Each row is a point on a landscape with many valleys, with its height.
A ball rolls from a point to the lowest of its 2 nearest points, and stops where none of them is lower. Distance is the straight distance between rows; heights are no part of it.
rupa: 0,-9,2,10,-7,-13,7,-7,0,5,-30,9,10,1,-4,12,7,0,13,16,-6,-2,0  (h 489)
keguf: -2,2,-13,-5,9,4,-12,-3,-4,-7,18,15,1,0,1,-1,-12,-5,-15,-3,-4,-1,8  (h 477)
dinem: 5,3,11,9,3,12,-3,2,13,12,-4,11,5,-11,20,-3,-6,11,10,6,16,6,-2  (h 320)
muzil: 4,2,-3,-7,-15,-8,-6,4,3,-7,-13,-2,20,-1,-8,-1,-7,1,3,9,6,7,-9  (h 563)
barod: 2,2,3,1,-5,8,-11,0,-1,-10,9,-8,1,-4,12,-1,8,-1,-2,4,15,-3,-1  (h 398)
vopi: 3,3,6,0,11,8,-10,3,-5,-3,-4,13,2,1,5,-9,2,2,-9,4,15,6,2  (h 163)
vik: -9,-5,-1,-14,-8,8,-7,13,13,-16,24,-11,-13,7,-6,-2,12,-5,-4,0,-4,-5,21  (h 313)
Bib: 1,11,-5,9,19,2,3,-1,4,15,10,11,5,-13,-5,-2,-21,14,2,-9,12,2,-10  (h 449)
Bulik: 1,-8,-2,-11,-11,13,-2,7,-1,-34,5,-13,-11,-5,6,3,15,-5,0,17,0,-15,14  (h 423)
voka: 11,1,-5,-11,2,-1,10,-1,-3,-5,10,-3,-9,6,1,-1,-2,0,-5,-7,-10,1,-10  (h 589)
tuvep: -3,-11,1,-10,8,1,6,-3,4,-7,21,-3,-18,10,-27,3,-2,-12,-10,-10,-24,4,12  (h 140)
Kilor: 3,3,8,-7,-1,3,0,-3,-13,10,-14,11,8,4,0,-4,7,-4,-9,-1,7,4,4  (h 92)
Kiv: -2,-7,-6,-2,0,11,-8,1,8,-8,17,8,-4,0,13,-1,-6,0,-11,0,3,7,5  (h 434)
kovik: -9,-10,-8,-5,1,-3,4,-3,1,-9,28,2,-17,10,-8,7,9,-8,-12,-2,0,-1,8  (h 407)
dezez: -9,-3,-11,-10,3,6,7,2,13,3,27,7,-16,4,-18,7,13,-11,-7,-4,-12,-7,11  (h 369)
vufu: 0,-14,-4,-1,-6,-3,10,-12,-9,-6,19,-4,-15,9,-3,0,6,-7,-13,-3,-13,-5,4  (h 430)
fafun: -2,3,6,7,-12,-9,4,-4,10,5,-29,-6,9,-2,-4,13,21,6,17,17,-2,-2,0  (h 472)
Mab: -1,7,11,-1,12,4,-11,-3,-2,8,0,15,13,-8,2,3,-9,2,-3,-5,23,5,4  (h 228)
paz: -4,-12,-1,9,3,-15,4,-12,-6,6,-24,12,10,10,-8,-3,8,3,12,7,-15,11,-1  (h 508)
sili: -10,11,-5,-5,11,11,-3,2,0,3,32,1,-20,-2,3,3,3,2,-3,-7,5,2,13  (h 299)
vuz: 7,-1,-5,-14,-3,0,-3,-2,-5,-3,-5,-6,6,7,-10,-8,-4,-1,-1,5,2,8,-11  (h 582)
Firud: 0,2,-9,1,12,3,5,-4,3,8,12,8,4,-10,2,-2,-10,5,-9,-13,4,-1,-5  (h 474)
gur: 7,-3,8,1,-24,2,-1,-1,5,-7,-17,-22,6,2,-2,-2,7,7,5,18,5,-4,-10  (h 505)
fupi: -1,0,-3,-4,1,-2,10,-2,-9,0,-1,-1,-8,4,-12,-7,-1,1,-8,0,-6,-15,9  (h 267)
mume: 3,-6,-5,-16,-1,-5,15,-14,-6,-10,11,-2,-21,3,-20,-2,0,-12,-7,10,-32,-2,5  (h 288)
Rog: 0,-1,1,2,-8,-7,3,-14,-12,-9,4,-13,-2,16,-3,0,7,3,-7,12,6,-2,-1  (h 396)
vetez: 8,1,-10,-5,-12,-2,-9,11,0,-16,4,0,8,-6,-3,-5,-11,-4,-2,2,5,-3,-7  (h 537)
fomo: -9,7,-2,9,18,0,4,-10,-7,3,11,7,8,1,-8,-11,-11,4,-7,-20,-7,0,-7  (h 497)
kir: 1,7,2,3,1,-8,-3,7,-7,5,-21,3,7,-1,13,5,3,5,18,5,4,2,-6  (h 422)
vada: -11,-13,1,15,4,-20,10,-6,-4,9,-13,10,14,1,-8,-11,-5,1,1,3,-15,7,-3  (h 530)
vil: -3,-12,2,-3,16,3,-4,0,-2,0,21,4,-17,5,-15,-8,-4,-18,-10,-13,-15,5,5  (h 209)
fizor: -10,6,-10,-11,8,7,-12,8,15,-6,27,-4,-16,5,-4,-1,1,-7,-3,-1,-5,-3,16  (h 218)
dute: -7,0,-6,-10,4,6,4,5,-7,0,16,2,-11,1,-19,-3,8,-8,-11,-6,-13,-11,11  (h 323)
dit: 0,8,-2,-10,-8,4,3,4,-12,-7,-5,-9,-8,1,9,-8,14,-3,-2,9,-3,-14,9  (h 117)
dezaz: 1,10,2,7,16,6,-10,-2,6,12,-5,14,11,-1,7,12,-2,8,7,-6,17,14,-1  (h 270)
Kome: -8,3,-3,-3,14,-15,1,1,-4,8,-14,4,18,4,-2,-5,0,2,14,-15,4,6,-6  (h 540)
ros: 12,4,5,-9,-13,-4,-1,-4,1,-15,-1,-18,-1,-1,8,-8,7,1,2,13,3,-6,-8  (h 524)
seli: 13,6,0,-3,-17,10,2,5,2,-6,-13,1,4,-2,15,5,-6,2,-5,5,-9,-9,0  (h 333)
semod: -7,4,1,-2,3,0,-2,-3,-3,3,23,-8,-8,6,1,-6,1,-3,-8,-11,11,1,10  (h 338)
Guk: 2,-8,-9,-5,6,5,8,-6,-3,-3,26,3,-3,-6,-1,3,-5,-7,-11,-16,0,-9,-3  (h 448)
liri: -1,5,-9,-5,-3,-1,-4,5,-2,-12,16,0,0,-3,-8,-3,-14,-9,-12,-1,4,0,5  (h 509)
pipa: 1,-5,11,2,4,-10,7,2,4,20,-14,6,7,0,1,-9,-6,4,6,1,0,13,-4  (h 584)
geke: -12,-5,-4,1,26,7,1,-6,3,-6,37,12,-17,0,-15,-4,-2,-11,-3,-14,-23,3,0  (h 259)
naf: 3,-2,-5,4,-1,-5,6,-5,-6,4,-19,-8,-4,10,-11,-10,-4,6,-1,0,-8,-9,-7  (h 199)
Begu: -5,0,10,7,9,-9,2,-1,16,26,-8,6,18,-9,-2,12,1,-1,17,-10,-8,27,-5  (h 629)
Boz: 11,5,9,11,-2,4,2,19,10,-9,-24,-4,1,-3,10,8,-5,1,5,-1,13,-12,-6  (h 227)
Mef: -13,-4,-2,7,23,-10,0,-8,-5,12,0,9,12,0,0,-7,-13,2,9,-21,-3,7,-1  (h 520)
lole: -2,-3,-3,-14,-2,-1,3,-4,-2,-11,16,0,-10,7,-14,-5,-10,-13,-10,-1,-28,3,6  (h 229)
nuvov: 9,-12,0,-13,-9,-3,20,-15,-5,-3,1,-8,-18,3,-15,-6,-5,-8,-6,13,-13,-9,-1  (h 221)
ruvu: 0,-6,-12,0,3,-3,-3,-3,-8,-8,20,4,-7,2,-1,11,6,-8,-15,-4,7,-14,5  (h 427)
zin: 1,-2,0,-5,-4,-7,-6,-8,-2,0,11,-11,1,13,10,-6,3,-3,-5,4,12,2,3  (h 372)
fen: 9,6,10,5,3,8,-1,14,8,-5,-23,-5,3,-7,17,-4,10,6,15,3,5,-10,-7  (h 184)
dakem: -1,1,-4,21,0,-7,-6,9,9,20,-17,5,8,-5,-4,13,7,-4,15,-7,4,5,-13  (h 319)
rurer: 1,11,7,13,-5,1,-3,15,0,3,-10,-8,-2,-5,13,12,-5,2,0,-7,11,-12,1  (h 264)
meru: 9,0,2,-11,-13,-3,4,0,0,-19,10,-16,2,4,-1,6,1,-1,-7,0,4,-7,-2  (h 542)
Nited: -4,8,2,9,12,16,-5,-7,13,19,5,6,4,-17,0,-1,-20,17,3,-3,14,10,-8  (h 417)
zuver: 4,0,-7,-18,-10,1,5,2,0,-16,16,-12,-8,7,12,6,-2,-1,0,1,-9,-1,4  (h 565)
rolil: 6,-1,5,11,-20,-2,7,2,8,1,-19,-7,14,-1,-7,3,17,12,9,12,6,-1,-7  (h 487)
gupo: -9,-3,8,14,8,-18,11,2,8,23,-19,14,12,-5,-11,-4,0,-3,9,-2,-13,16,-2  (h 557)
Geku: -10,-2,-2,-13,-13,6,-6,10,-1,-24,8,-15,-14,6,-7,-4,7,-4,-6,11,-3,-8,16  (h 377)
Tafo: 3,2,16,8,4,12,-2,17,13,1,-15,0,5,-18,25,3,0,6,18,3,8,6,-8  (h 243)
Kodef: 4,8,-1,3,-4,-14,6,-2,-7,-8,-26,-8,9,-3,6,0,4,7,13,15,1,-8,-7  (h 439)
Kizi: -11,3,8,15,14,-2,-5,-5,3,24,-2,12,20,-9,-2,13,-10,6,8,-18,-10,22,-8  (h 642)
mul: -2,5,-7,7,1,-9,0,-5,-10,12,-15,10,2,3,11,4,1,-1,9,1,-9,5,-10  (h 405)
lupef: -6,-3,11,5,8,-6,9,-4,8,18,-4,1,10,-3,10,5,-8,4,12,-11,5,17,-4  (h 609)
pup: -3,3,1,-9,0,2,-6,2,-12,10,-7,0,0,-1,9,-10,11,2,-5,2,4,-9,7  (h 7)
linit: -6,1,-6,12,9,1,-9,4,4,13,-14,10,16,-8,6,18,-3,-1,13,-10,16,7,-12  (h 300)
fuv: 7,5,6,21,-3,-4,-15,5,13,14,-12,1,13,-5,5,6,7,-2,10,6,11,8,-8  (h 337)
Zud: -2,-5,-4,4,-3,10,-12,1,2,2,12,4,6,-7,11,-2,-6,7,-8,-3,17,9,-5  (h 391)
tup: 2,-12,-4,-2,-9,-9,3,-11,-10,-21,9,-11,-15,14,-8,3,3,-2,-8,13,-10,-4,8  (h 418)
saso: 3,-1,-5,9,-5,2,-14,3,3,7,-4,1,12,-1,7,-5,5,-3,4,3,15,8,-9  (h 359)
Bimal: -3,8,2,-1,2,7,-5,14,-8,-1,5,-1,-5,-5,7,8,-8,-2,-5,-8,13,-10,10  (h 304)
tek: 12,-8,1,-3,-9,-9,13,-11,-7,-5,-9,-9,-10,14,-14,-13,-4,9,-6,7,-17,-3,-5  (h 130)
bonol: 2,-4,5,-7,-16,17,3,16,-1,-12,-6,-15,-12,2,9,-7,11,0,-1,1,-1,-16,8  (h 212)
fepa: 12,-2,12,5,-18,13,0,9,-3,-11,-14,-10,-5,-6,17,0,2,-2,1,5,0,-14,0  (h 275)
Sedos: 0,9,5,8,7,15,-5,4,3,18,1,8,-7,-12,10,-4,-10,15,4,-6,23,4,-4  (h 378)
Tiso: 6,6,7,1,-11,-15,6,-16,-2,0,-34,-10,5,5,-7,8,11,12,9,17,2,-8,0  (h 456)
kabe: 6,7,-8,4,-7,6,-4,4,-10,3,-12,13,-1,-2,8,5,-3,1,-1,1,-7,2,-2  (h 384)

For each start below, name the point where the ball stops.
Bib => fen
mul => pup
saso => pup

Call two points neighbours if one is among the 2 nearest of the other. Go from one point of each pair to the other, from neighbour to neighbour, staying as low as possible. Name the highest point that can't be avoided.
pup and tuvep => vufu
pup and fizor => barod
tek and tuvep => mume
